Points on a hilly landscape, in no order, each with its height.
A ball rolls from a point to whichever of its 3 nearest points has the largest drop for the distance, and stops where none of them is lower. Distance is the straight distance between rows; heights are no part of it.
z_65 height 142: [147 132 123 150 143  97 127 199 137 100 167 105 130 126 168 110 124  82
 140 138 164 142 118 103 146 106 148 156 122  81 125 166  91 117 102 127
 102 180  96]
z_166 height 287: [147 124 123  91 118 178 139  93 135 143  95 153 138 139 109 115 142 122
 165 113 122 138 141 120  72 173 153 111 157 159 125 134 113 111 124 153
 114 142 118]
z_756 height 421: [100 113 130  78 114 177 121  47 111 173  88 168 124 155  54 121 121 154
 175 122 107 121 117 145 112 150 140  97 142 198 136 112 121 186 119 163
 144 166 124]
z_775 height 220: [110 110 123 152 154 125  99  77 148 123 127 130  80 110 107 139 126 164
  95 146  66 109 106 151 156 135  98 130 122 144 126 115 153 110 189 112
 125  92 117]
z_236 height 373: [ 93 135 132 119 100 123 124 129 113 155 131 112 143 134 107 153 114 122
  78 153 154 119 134 115 142 105 125 134 120 151 143 112 164 183 117 126
 139 119 159]
z_833 height 247: [116 147 135 100 137 120 168 192 102 144 158 158 138 186 145 101 151  87
 150 119 142 158 134 129 116 100 145 138 138 101 142 121 117 134 100 127
  92 198 124]
z_230 height 426: [156 107  91 130 131 104 100 115 177  63 107 113 100 104 141 118  94 142
 124 128 155  97  91 140 144 159 136 142 109  97 112 167  91  65 141 106
 114 127  89]
z_122 height 369: [121 128 129  97 127 196 137  75 119 162  81 170 141 132 100 119 131 149
 157 120  99 148 146 126  99 162 137 101 150 179 117 111 122 129 127 155
 145 119 140]
z_343 height 232: [146 122 113 116 116 119 109 126 152 107 119 121 101 133 151  92 118 121
 149 134 184 110  97 131 136 136 153 151 132 108 123 151 118 106  94 129
 124 185 107]
z_251 height 427: [105 159 172 142 191  32 133 194 121  98 196  70  71 110 150 149 142 130
 122 151 119 128 130 178 204  96 106 152 105 114 144 130 100 178 159 121
 136 140 136]
z_66 height 445: [149 146 125 190 164 121 150 187 131 119 182 113 122  95 176 126 150 106
 109 106  96 164 152 120  88 114  96 133 109  96 130 147 147  70 155 116
 120  90 131]
z_412 height 349: [110 119 119  93 118 149 128 109 115 146 100 140 114 147  97 142 132 148
 120 133 112 116 108 140 139 120 126 119 122 166 129 108 151 186 133 138
 136 136 138]
z_878 height 664: [142 127 114 175 142 159 102  44 122 115 148 152 103 109  93 106 154 184
  97 136  27 146 149 165 112 132  53  89 135 141 137  91 150  58 204 138
 133  76 147]
z_791 height 334: [117 157 142 110 156  86 121 177 122 116 157 122  89 151 121 119 139 123
 131 153 123 134 104 184 190  90 127 143 113 121 154 117 120 177 129 135
 116 178 142]
z_63 height 84: [159 109  97 175 125 149 135 126 163  96 138 103 141  90 166 116 121 116
 119  96 103 130 166 108  80 166  96 116 133 104 117 145 152  11 174 128
 113  70 128]
z_247 height 385: [131 108 135 175 128 100 119 162 136 111 146  57 161  98 150 170  85  96
  81 134 178 100 154  67 142 115 109 148 133  68 128 152 126 133 115 129
 154  73 124]
z_308 height 277: [111 130 129  94 104 115 119 113 126 141 115 138 138 147 115 115 111 125
 153 136 173 124  87 130 142 126 152 147 127 121 137 117 142 189  87 134
 115 194 130]
z_413 height 381: [130 144 125  90 142 121 142 165 123 131 142 156 107 167 133 122 154 128
 147 129 108 150 122 165 132 120 139 137 126 124 134 110 106 138 128 133
  99 181 125]
z_524 height 229: [181 107  88  92 127 123 106  77 177  74  97 134  81 132 120  94 122 149
 185 127 153 116  82 149 132 185 152 140 133 125 118 147  73  59 111 115
 128 176  67]
z_671 height 417: [ 99 151 132 143 137 159 157 122 117 152 122 142 122 130 109 144 153 138
  95 140 102 154 136 125 104 123 105 115 126 158 131 109 170 149 149 123
 130 100 152]
z_120 height 241: [139 125 137 131 109 172 158 136 133 143 102 160 167 135 145 109 149 108
 155 108 134 153 164 102  50 139 131 131 134 119 130 124 133 104 113 135
 116 125 134]
z_736 height 463: [135  86  91 170 131 141 111  55 142 106 125 104 117 103 118 150 113 180
  99 125  58  93 120 125 133 137  88 105 124 129 134 139 127  57 180 120
 154  52 108]
z_992 height 474: [112 149 144 110 151 117 158 184  89 155 144 136 119 155 134 125 149 110
 122 128 113 162 132 149 146 102 127 139 128 146 152 129 144 183 133 118
 100 156 139]
z_771 height 212: [147 132 111 116 129 141 131 160 133 126 129 149 146 143 156  97 175  93
 153 106 136 150 133 121  90 139 140 147 150 116 126 151 106  86 123 148
  88 179 104]
z_768 height 500: [116 130 139  74 120 168 159 109  99 176 104 169 128 165 100 116 143 138
 151 126 116 148 148 140 105 143 131 119 144 171 122  99 121 164 129 142
 120 169 149]
z_424 height 131: [106  81 117  96  96 141  80  46 122 129  87 145  96 135  54 140  99 150
 109 148 130  84  73 157 181 131 134 110 128 178 137 109 133 192 115 140
 153 129 116]
z_625 height 208: [144 143 113 118 107 141 136 164 125 140 129 154 185 139 167  84 151  93
 139 104 184 141 139  79  93 118 155 146 143 111 126 150 113 125  78 138
  94 176 125]
z_635 height 181: [ 85 141 133  98 111  83 126 189  92 167 171 108 163 172 140 112  99 112
 152 129 176 129  91 149 179  60 161 159 133 126 132 115 136 215  53 140
 144 218 155]
z_680 height 374: [102 124 140 140 128 166 130  93  98 152 104 129 125 119  97 165 134 158
  81 134 105 132 133 120 140 115 107 113 114 175 123 102 163 171 144 121
 158  76 143]
z_980 height 175: [123 100 122 119 152 126  86  32 136  93 123 147  70 120  94 119 140 192
 123 142  45 122 102 189 168 134  97 109 124 164 129  99 122  93 203 122
 127 116 110]
z_404 height 443: [147 122 114 138 154  60 113 151 156  77 142  76  91 112 146 106  98 139
 122 149 155 102  87 138 171 147 148 158  94  77 120 158  83  88 111 116
 137 165  78]
z_711 height 105: [118 141 149 158 130  77 126 176 132 117 162  71 141 125 165 115 110 105
 125 148 186 122 125  98 171  92 147 161 130 101 121 167 109 143  87 142
 127 166 134]
z_134 height 144: [128 143 155 124 103 203 178 116 126 185  87 174 188 144 115 142 152 153
 140 117 126 158 149 113  41 138 116  79 123 151 111 106 153 154 107 141
 143  83 160]
z_908 height 482: [117 115 132 168 150  93 122 138 142 110 152  61 111  85 138 174  92 118
  88 146 122  89 132  99 149 120 111 143 124  96 122 148 122 111 153 122
 143  68 109]
z_386 height 394: [139 128 126 122 133 169 136  74 123 132 103 147 115 130 105 123 163 159
 130 133  75 153 136 132 111 148 111 105 137 160 131 111 138 103 156 145
 128 111 148]
z_414 height 339: [106 163 146 140 164  96 135 157 116 151 169 121 101 116 126 137 150 126
  91 129  78 143 149 148 149  94 107 146 114 153 137 111 143 162 171 118
 126 102 157]
z_978 height 180: [128 143 143 125  94 179 169 159  99 169 108 157 197 141 133 144 138 113
 126 118 143 149 147  99  70 114 142 111 128 138 114 121 153 150  90 130
 135 107 153]
z_921 height 193: [136  98 115 120  88 125  93  91 147 112 104 127 147 117 111 149  75 139
 112 139 189  77 117  95 160 145 147 145 139 136 136 150 132 133  95 122
 149  92 125]
z_877 height 188: [106 139 144 122  99 102 115 162 127 137 146 102 189 144 161 100  95 110
 155 130 218 118 109  90 158  85 158 161 138 103 117 149 125 168  40 146
 142 182 142]
z_260 height 78: [145 113 114 124 142  86 102 108 151  83 131 125  57 110 121 130 113 167
 128 150  99 113  87 177 177 159 127 143 103 123 129 120 100  92 161 104
 120 128 100]
z_845 height 350: [102 142 151 183 151 111 137 144 116 134 149  83 130  88 119 184 112 125
  70 145 108 109 149  95 147 106  95 123 127 145 133 114 160 163 147 124
 150  47 150]
z_865 height 387: [144 139 145 136 178  42 124 185 131  70 182  77  79 130 160 111 134 130
 132 184 157 136 103 164 217 123 132 142  93  87 140 138  95 150 121 126
 139 174  98]
z_834 height 274: [129  89 127 100  71 155  74  84 129 142  79 154 186 128  97 149  85 136
 126 124 206  75 135  77 137 147 148 124 131 137 138 130 150 161  79 126
 157  79 140]
z_314 height 127: [156 117  96 136 149 122 122 160 158  94 134 123 101 129 173 103 149  96
 134  84 130 141 125 117 110 152 124 144 136  93 133 152  98  48 149 115
  92 156  97]
z_935 height 442: [117 166 140 110 140 115 162 198 105 152 174 176 110 182 142 127 172 108
 139 116  85 161 144 177 137 115 124 141 125 136 137 103 109 159 150 124
  99 167 144]
z_254 height 338: [163 130 106 181 151 140 154 188 141 100 168 117 155  76 188 116 150  88
 117  95 119 170 171  97  71 130 108 125 132  85 121 161 154  40 145 109
  97  94 116]
z_570 height 335: [138 105 107  96 135  98 100  71 140  98 116 125  58 132  83 128 108 174
 126 159 123  92  80 186 177 147 135 124 116 153 125 101 113 159 139 109
 144 157  95]
z_882 height 476: [112 138 140  85 151 172 126  61 120 147  99 167  98 131  84 115 143 164
 161 130  68 158 125 166 123 151 120  88 134 174 123  99 121 144 174 160
 122 139 124]
z_104 height 375: [141  75 109 119  73 162  94  73 151 126  74 145 167  98 115 151 110 128
 144 112 159  94 145  79  95 166 133 143 144 128 126 152 145  99 120 132
 139  54 133]
z_109 height 453: [145 141 122 156 112 171 140  90 128 144 117 133 154 120 118 122 156 150
 117 113  83 153 153 121  71 155 109  97 133 133 116 124 176  71 160 136
 135  78 146]
z_517 height 148: [169  94 100 177 129 168 117  60 150 100 109 105 130  87 137 121 123 151
 130 103  66 127 142 123  79 168  91 109 153 117 106 135 137   9 172 125
 121  52 112]
z_562 height 178: [163 116 114 158 117 166 129  96 161 114 101 123 159  98 138 118 124 116
 139  89 121 138 133  88  66 172 123 112 141 116 118 154 138  56 142 137
 117  88 137]
z_126 height 308: [120 152 141  90 122 154 174 182  89 175 128 177 138 190 125 112 156 109
 156 121 102 163 152 148  93 135 120 106 128 137 127  91 124 142 129 115
 109 162 132]
z_995 height 224: [161 133 116 166 123 152 157 149 144 112 126 130 162  92 167 127 140 113
 110  81 121 147 152 104  75 146 117 120 124 103 120 154 157  60 141 117
 106  76 131]
z_543 height 227: [137 145 128 129 171  83 119 137 147 104 152 129  57 127 144 115 155 139
 134 121  86 146 114 174 171 139 128 129 112 119 129 121 100  99 191 104
 110 143 121]
z_341 height 150: [111 140 162 169 150  80 139 191 126 128 160  62 146  93 150 162 117  88
  96 150 148 118 149  89 151 100 122 131 125 106 139 144 134 162 123 137
 134 106 140]
z_809 height 233: [118 127 137 163 137  78 123 162 145  96 145  56 136 101 163 139  87 112
 119 142 185  97 122  90 166 113 148 149 123  77 122 166 100 126 105 128
 149 125 102]
z_356 height 409: [134 114 117  52 108 163 137 105 131 149  93 159 130 150 109  91 120 108
 218 101 149 137 132 121  84 167 154 120 159 149 123 129  89 135  87 161
 113 203 116]
z_970 height 391: [118 127 143 163 116 124 123 144 112 133 143  91 160  98 141 173 106 101
  77 132 156 113 147  89 133 116 115 132 129 116 129 134 154 149 128 126
 156  51 140]
z_437 height 303: [148 135 139 170  94 132 125 169 109 133 140  97 217 101 173 152 108  85
  84 122 223 131 170  51  96  99 130 131 122 106 122 147 148 157  83 132
 148  86 164]
z_320 height 473: [111 155 149 188 184  70 143 172 122 127 180  72  97  73 153 166 141 117
  99 135  81 126 161 132 147  99  80 136 109 107 137 131 125 127 175 110
 140  74 145]
z_347 height 244: [121 149 140  73 119 137 162 182  84 177 143 182 150 193 118  86 157  96
 175 111 118 153 128 165 116 123 139 119 142 128 124 100  98 175  92 119
 113 228 124]
z_792 height 305: [151  91 125 119  72 162  89  88 120 131  75 171 193 104 127 133  80 117
 124  96 218  95 164  66  92 160 130 115 136 133 127 136 148 137  80 127
 179  48 151]
z_933 height 433: [142  85 110 179 124 113 113  99 166  84 126  86 136  77 145 144  81 133
 104 105  99  88 129  97 115 137  97 129 130  85 110 169 121  28 165 105
 125  67 114]
z_936 height 449: [146  90 117 150 104 169 116  53 155 122 102 127 141 107 102 143 110 151
 105 125 104 109 130 112 105 161 101 106 142 137 122 134 154  65 161 131
 140  47 133]
z_960 height 507: [102 140 143 143 150  87 129 132 126 124 153  93  93 107 118 152 116 138
  99 158 131 108 107 123 171 109 120 134 121 125 126 128 137 159 148 131
 121 117 126]
z_850 height 235: [161  99 107 142  88 200 128  64 152 122  63 160 188 102 123 122 122 136
 158 108 139 138 160  74  33 186 140  98 160 142 119 146 138  88 103 151
 148  69 143]
z_200 height 451: [117 134 129  65 135 123 136 106 101 142 123 145  94 150 106 113 130 140
 159 120 126 124  91 172 160 123 141 132 130 140 144 104 141 182 118 137
 119 188 128]
z_630 height 619: [137 142 120 173 165 133 134 101 113 141 150 134 106 103 141 124 147 157
  84 125  45 159 152 163 114 118  64 109 128 132 120  98 162  73 196 131
 142  82 164]
z_71 height 337: [134  82 118 139  97 134  84  94 154 105  90 103 150  99 104 155  70 128
 112 140 158  65 119  89 148 131 126 122 131 117 127 156 127  99 130  99
 159  50 111]
z_612 height 294: [132 144 130 139 144 115 144 167 132 110 157 120 111 133 145 122 152 103
 117 115 123 150 139 132 142 128 144 150 125 112 147 141 119 117 144 113
 107 144 125]
z_754 height 415: [115 139 133  91 145 128 100  97 131 103 134 146  69 158 104 125 152 168
 134 135  76 138 112 181 149 142 128 123 128 158 135  98 119 151 183 118
 114 165 128]
z_924 height 380: [103 160 148 139 169  86 150 196 122 141 187 135  91 121 158 140 177 116
 114 125  88 175 153 156 150  96 115 142 124 126 137 116 135 132 166 119
 112 126 147]
z_729 height 425: [130 134 124 159 161 104 125 139 141 102 153 106 117 100 159 141 125 118
 109 109 100 115 135 117 126 136 107 141 115  96 135 143 119  63 169 117
 109 110 122]
z_888 height 205: [152 140 121 118 160  91 128 184 150  79 165 137  94 137 165  95 167 108
 141 100 136 156 122 146 160 127 146 157 114  92 120 152  96  81 143 121
  96 178 108]
z_329 height 367: [125 147 137 128 169  53 130 169 125  97 169 108  64 132 144 133 139 135
 130 144 107 139  98 177 182 108 132 157 116 109 142 127 104 145 165 112
 133 159 120]
z_129 height 345: [136 153 136 159 170  93 140 193 131 113 190 134  96 114 182 124 159 104
 117 115  82 156 150 147 145 107 107 150 128 104 145 131 116 106 174 106
 111 119 134]
z_594 height 317: [104 100 121 143 167  95  86  60 140  93 136  91  65  97  95 153  95 175
  83 172  91  86  78 164 188 113 104 126 100 143 121 117 120 119 190 110
 168  83  96]
z_757 height 370: [140 129 142 174 160  91 151 179 145 102 160  71 122  81 158 140 118 105
 110 140 113 122 140 101 132 114 113 146 114  97 138 144 110  92 141 118
 130  97 123]
z_256 height 368: [154 106 144 157 156  55 108 197 144  58 185  45 114 111 187 104 122 118
 134 192 180 141 103 110 196 107 134 155 111  57 103 172  80 107  79 126
 139 192  82]
z_364 height 479: [143 162 134 148 143 137 171 172 119 133 151 141 145 142 165 115 167 115
 120 115 105 161 162 128  97 120 114 119 122 111 123 121 155  94 137 125
 103 110 142]
z_264 height 128: [135 128 117 120 147 115 103  73 158  96 112 124  79 109 128 116 137 152
 122 134  78 113 104 169 150 155 122 122 123 143 116 117 125  84 182 117
 121 136 117]
z_952 height 204: [158 158 136 180 117 151 171 211 122 135 144 137 198 109 178 115 153  83
 106 100 156 158 165  89  48 109 136 109 129  89 117 155 149  95  95 115
 115 111 150]
z_790 height 444: [123 188 131 152 165 114 156 178 111 133 185 158 114 127 166 136 170 129
 108 103  63 161 159 162 119 120  97 130 115 126 129 122 147 110 166 103
 113 113 155]
z_766 height 223: [ 88 150 154  98 100 131 148 160  76 184 138 135 160 167 108 136 128 108
 128 135 149 144 125 133 136  84 139 123 136 149 138 103 146 209  94 131
 131 168 151]
z_827 height 461: [140  90 107  81  82 128  68  63 154 126  90 146 144 149 117  97  61 155
 209 139 211  78  88 138 125 155 186 147 166 116 128 124 125 153   4 141
 148 196 102]
z_972 height 319: [112 160 135  99 140 104 147 222 102 131 168 174 112 182 153 103 172  78
 163 102 116 167 138 187 146 105 156 135 133 109 124 116  87 155 118 118
  92 208 113]
z_234 height 408: [146  77  92 140 105 120  91  85 160  90  85  92 128 110 123 133  70 150
 128 151 168  51  93 108 155 147 160 141 109 111 111 166  94  82 126 112
 140  94  89]
z_744 height 170: [126 118 102 106  97 130 113 112 135 119  97 134 155 147 136  97  94 111
 152 130 197 120 107 111 134 142 170 146 136 118 127 148 118 147  78 144
 134 180 131]
z_95 height 282: [135 136 119  87 147 116 133 150 138 112 144 150  80 162 137  95 163 114
 162 112 108 145 119 168 151 140 147 144 134 117 122 112 103 116 143 125
  97 199 100]
z_764 height 285: [116 188 155 157 138 130 176 194 100 166 157 123 145 142 129 157 158 115
  95 146 106 144 148 132 114  90 118 134  96 152 124 111 144 157 131 112
 118 102 139]
z_231 height 198: [164 115 101  95 133 139 120 118 155  90 118 143  92 137 140  93 142 135
 184 105 133 130 109 140 123 182 152 140 133 106 118 156  84  71 125 122
 112 201  93]
z_490 height 58: [150  93 100 109  81 143  94  81 164 105  88 131 128 121 109 122  89 134
 148 124 191  81 113  97 117 156 166 140 146 130 133 159 116 110  94 131
 141 129 111]
z_290 height 332: [141  83 107 110  72 185  80  65 128 125  65 155 166 109  82 167  96 133
 120 132 170  90 151  85 111 144 117 105 147 149 127 135 146 121 109 117
 175  32 143]
z_988 height 495: [112  79 110 160 113 156  90  46 141 125 102 116 125 108  86 169 108 158
  91 134  92  92 119 134 145 135 107 103 108 163 119 122 159  98 171 113
 158  56 124]
z_997 height 280: [128 129 132 156 118 131 132 144 138 129 122 114 135 104 131 135 135 105
 101 125 128 123 137 102 115 131 125 138 135 118 133 136 154 114 144 130
 127  91 123]
z_674 height 266: [159 113 104 140 146 132 118  89 157  92 121 140  93 123 145 107 152 146
 149 110  60 141 136 146 125 160  96 134 133 130 135 128 111  46 197 127
 120 112 112]
z_62 height 172: [150 112 112 100 129 150  95  57 154 118  88 141  90 125 102 105 126 169
 173 119  82 122 105 158 133 189 135 129 131 146 130 125  97  87 151 137
 119 148  99]
z_76 height 371: [128 155 132 124 166  86 142 211 145 102 195 166  67 171 169 109 182  95
 151 115  87 165 146 189 160 117 134 136 133  92 132 116  88 121 140 107
  88 196 119]
z_523 height 290: [102 153 146 143  96 120 134 171  86 164 134 111 210 146 132 141 112 100
  98 137 191 119 157  86 140  77 137 128 137 135 142 121 162 197  77 129
 155 117 165]
z_944 height 143: [100 139 140 115 138  86 136 178 118 128 165 100 147 150 144 107 109 111
 147 145 173 139  95 143 189  77 161 152 120 107 143 137 125 198  55 139
 129 201 129]
z_851 height 225: [138 164 136 127 124 154 181 177  92 173 136 168 166 167 133 114 167 119
 129 117 115 157 139 128  72  98 129 114 131 144 114 110 142 140 129 126
 110 133 131]
z_856 height 446: [146 107 122  65  86 153 100  55 153 134  81 160 148 131 106 101 100 120
 214 120 194 107 116 116  94 165 182 116 158 137 133 143 105 136  47 166
 123 194 117]
z_702 height 314: [115 129 130 139 137 161 114  61 119 157 110 135  93 110  94 141 135 170
  91 146  74 131 136 154 135 124  98 104 124 163 123 106 154 121 174 127
 150  76 130]
z_196 height 301: [ 92 170 165 160 170  97 154 189 100 167 166  98 128 118 121 170 131 111
  92 160 118 124 144 129 154  77 108 119 108 155 149 114 151 190 126 132
 132  96 152]
z_363 height 480: [136 112 133 141 145  66 121 136 147  89 134  84  97 112 128 137  99 129
 117 141 142 101  94 139 167 129 121 146 109 108 134 143  96 120 134 112
 128 134 101]
z_170 height 483: [125 108 123 178 161 111 108 101 141 121 138  71 113  75 125 153  91 141
  77 129  84 105 126 121 158 109  94 120 114 113 125 132 135  87 191 105
 149  46 130]
z_368 height 390: [129 127 127  90  98 160 139 103 116 141  90 168 175 138 141 106 128 105
 179 103 162 144 150  85  67 146 166 122 151 135 136 139 118 134  82 153
 112 171 127]
z_87 height 671: [136 119 118 164 141 191 115  40 117 145 100 160 120 100  93 130 137 186
 122 147  32 158 159 159  82 141  80  70 134 173 122 105 162  72 174 163
 147  84 148]
z_820 height 356: [ 97 139 152 117 107 167 153 123  94 183 105 148 155 152 106 173 133 144
  87 144 127 140 131 125 117 105 109  97 120 173 129  99 169 199 109 126
 154 108 162]
z_281 height 583: [ 97  91 130 149 107 171  73  51 125 140  94 135 128 108  74 176 110 156
  62 150 115 107 138 116 150 103 117  92 129 170 118 103 157 154 139 132
 186  52 130]
z_684 height 199: [114 134 131 113  89 124 132 174 108 148 140 146 198 159 157  80 118  81
 142 121 197 144 135  83 111  73 171 144 145 104 130 140 125 156  35 141
 126 191 141]
z_19 height 486: [145 145 111 154 143 142 139 126 131 115 137 130 112 108 157 111 165 131
 109 101  77 146 141 124 103 151 104 127 132 124 120 137 149  78 169 120
 105  95 131]
z_279 height 230: [161 114 103 134 129 158 113  96 148 104 110 128 116 115 135  99 138 138
 152 117  95 133 130 118  93 176 115 139 147 127 122 140 120  44 156 140
 113 117 124]
z_378 height 200: [140 137 137 135  88 193 148 133 121 148  91 151 216 121 146 140 121 116
 124 107 189 136 165  60  52 136 134 102 132 126 126 137 158 138  67 122
 146  91 161]
z_443 height 475: [ 86 145 158 151 183  49 126 148 140 107 170  85  69 102 132 147 135 144
 103 153 105 116 113 172 178 100 106 148  86 133 140 108 109 164 178 115
 131 122 124]
z_172 height 70: [111 153 155 137 142  76 136 192 107 146 167  95 135 135 131 144 115 102
 106 169 168 119 136 110 171  85 139 149 122 113 142 130 123 185 102 142
 125 143 137]
z_943 height 214: [110  92 130  97  85 153  93  67 112 162  85 160 133 144  80 149 117 145
 123 122 171 100 115 110 151 130 140 117 139 180 141 115 152 189 108 129
 157 108 136]
z_223 height 206: [ 91 148 144  95 110 115 167 197  82 177 158 146 160 188 122  99 126 110
 139 137 135 138 115 149 142  86 138 130 126 131 141 107 132 207  86 138
 113 202 146]
z_225 height 215: [ 99 143 132 121 130  89 125 145 127 132 143  97 115 137 112 141 111 131
 119 150 152 111  94 146 189 107 146 146 128 133 132 113 150 196 105 149
 136 173 131]
z_417 height 333: [135 137 122 111 132 145 148 137 123 143 122 151 128 142 130 118 154 124
 147 110 110 147 147 135  91 136 140 125 136 137 127 129 131 115 139 141
 103 135 134]
z_965 height 245: [150 120 111 143 124 121 130 134 153  98 125 117 154 108 157 111 128 101
 117 114 141 123 144  97 117 135 136 147 144 104 121 155 130  72 137 121
 112 133 116]
z_7 height 238: [132 112 134 103  66 159 115  85 121 152  77 164 177 125 110 142 112 131
 144 125 179 117 140  79 101 145 145 124 146 144 124 132 156 152  70 135
 143 104 148]
z_876 height 481: [118 130 132 121 163  78 102 116 133 104 149 105  73 124 105 147 116 145
 109 165 114 115  87 176 201 118 119 133 100 146 126 106 125 177 165 119
 136 142 115]
z_553 height 304: [122 129 118 123 155 129 129 108 122 116 140 150  75 130 132 128 153 153
 132 126  77 146 141 156 126 146 107 137 133 139 129 119 137 100 179 125
 120 130 131]
z_117 height 207: [124 126 117  95 114 118 148 180 103 141 163 161 169 151 158  64 150  83
 186 116 178 163 111 123 120  89 161 155 137  97 121 148  98 137  53 137
 104 249 106]
z_847 height 273: [127 128 129 127  93 136 118 137 114 141 102 127 184 128 129 133 101 104
 115 133 201 109 150  62 138 114 146 140 121 127 130 132 159 181  88 135
 143  86 167]
z_942 height 359: [126 111 129  81 102 168 117  72 114 148  82 149 148 152  91 124 115 125
 182 125 153 111 128 100 100 152 151 116 158 169 120 132 121 149  93 164
 127 154 133]
z_670 height 336: [129 136 156 165 154  49 128 171 142  78 165  37 110 117 167 125 112 118
 122 178 182 117 113 126 185 119 140 141 119  75 119 153  89 128  99 142
 132 149 100]
z_275 height 293: [111 118 115  86 112 125 109  86 134 134 106 139 101 138 102 148 123 151
 127 145 125 104  94 147 150 133 141 130 119 157 142 109 129 165 132 131
 129 148 114]
z_158 height 396: [138 134 127  58 134 138 127 105 130 122  98 161  95 162 107  96 139 135
 203 102 112 142 113 166 122 178 143 131 148 139 132 113  83 131 123 148
 111 207 110]
z_367 height 458: [141 121 130 118 152  62 111 133 152  92 135  90  75 128 118 132  97 155
 120 146 150 107  76 162 191 135 141 143 109 110 119 133 106 145 129 116
 142 164 106]
z_93 height 351: [148 119 107 107 115 177 124  56 141 138  82 154 126 132  91 121 142 162
 157 115  82 142 145 120  86 170 123 100 159 174 127 121 127  94 137 161
 124 106 136]
z_202 height 253: [110 163 141 112 112 158 177 161  94 188 135 160 161 166 114 135 168 131
 122 133 119 151 150 127  85 102 117 118 125 140 135  82 141 184 117 117
 114 133 145]
z_667 height 297: [121 170 144 164 136 151 185 161  85 182 147 163 158 137 138 142 164 151
 117 119  81 161 152 167  68 102  94 103  99 126 117 118 160 125 134 115
 119  79 157]
z_628 height 164: [137 128 102 107 145 124 105  98 160  76 129 148  66 139 131  93 146 157
 167 122  83 130 103 168 148 170 146 138 115 113 114 131  90  65 169 120
 100 162 101]
z_862 height 269: [112 170 159 145 110 153 188 190  84 192 134 134 186 148 130 143 154 119
  98 139 137 150 144 126  85  75 119 108 116 140 126 110 158 190  96 123
 139 114 163]
z_819 height 306: [104 170 169 178 146 122 165 185  89 159 160  91 148 116 124 179 139 108
  86 156 113 137 169 128 121  67  95 122 101 131 134 106 159 187 134 117
 137  82 170]
z_85 height 399: [148 107 112  67 108 148 114  70 158 112  86 149  93 142 104 102 108 143
 197 119 161 114 100 142 118 176 149 144 141 141 138 128  99 124  97 143
 121 199 108]
z_989 height 139: [130 148 142 149 164  85 153 204 137 126 190 103 120 112 171 127 148  98
 103 124 122 135 151 122 134  99 127 150 114  98 140 158 116 128 138 133
 114 151 139]
z_322 height 395: [114 168 144  81 157  95 138 196 112 124 169 174  91 197 146 116 171  98
 168 112  75 169 130 217 148 123 140 143 139 131 133  94 107 158 156 111
 104 192 135]
z_142 height 361: [128 102 118  89 109 140 107  68 129 125  96 129 111 156  94 122 100 145
 174 122 162 106  94 151 135 154 161 115 132 140 133 123 123 167 102 136
 129 190 109]
z_133 height 307: [ 97 124 140  92 104 176 139  94 109 179  93 154 142 157  75 144 135 142
 120 127 135 136 115 121 125 115 138 100 138 166 132  87 149 192 107 146
 141 132 137]
z_99 height 414: [119  60 108 167 136 105  95  79 173  88 108  73 130 105 121 167  46 156
  85 144 120  55 112 108 148 137 122 131 108  91 103 158  95  70 155  94
 145  35  94]
z_210 height 140: [137 148 131 146 119 137 150 172 129 145 135 113 180 113 149 144 143 112
 110 114 158 138 148  77  97 115 138 137 131 120 134 143 139 131 122 127
 112 107 148]
z_629 height 196: [125 117 158 136 102 206 135  79 114 158  72 160 160 120  87 155 133 155
 131 126 120 153 149 117  68 150 131  82 124 165 126 118 156 159 118 144
 175  72 149]
z_634 height 260: [136 165 152 118  96 154 175 206  80 190 124 162 201 185 155  98 146  81
 152 103 148 162 150 109  73  99 141 111 145 119 105 115 112 143  77 139
  91 188 122]
z_986 height 197: [139 121 126 118 104 179 140  98 124 153  81 157 171 133 117 128 142 127
 141 111 147 139 150 104  66 160 124 112 144 150 124 126 146 133 106 149
 135 105 151]
z_161 height 437: [132  91 113 154 125 108 115 130 162 103 119  83 125 102 134 142  77 116
 104 122 155  93 119  87 138 141 135 130 121  84 125 164 110  96 129 104
 134  86 115]
z_860 height 209: [ 99 108 127  91 105 140 100  71 117 139 108 133  79 140  68 145 111 156
 117 150 150 102  72 165 189 105 140 120 123 166 141  94 137 207 122 123
 144 164 125]
z_345 height 398: [127 110 113 143 104 145 113  98 135 137 101 128 142 104 100 155 117 135
  96 124 131 106 119  94 131 146 121 125 130 144 118 132 142 128 148 124
 144  74 135]

Call two points neighbours if one is among the 3 nearest of the other. Go from one point of each pair to the other, from neighbour to neighbour, staying as low as possible. Name the highest point that can't be avoided.
z_490 / z_260: z_343
z_63 / z_260: z_279
z_134 / z_210: z_978

For each start below, name the point where the ball stops.
z_85: z_490
z_878: z_260
z_281: z_260
z_524: z_260
z_87: z_260
z_988: z_210
z_320: z_134
z_736: z_210
z_367: z_490
z_363: z_490
z_845: z_134
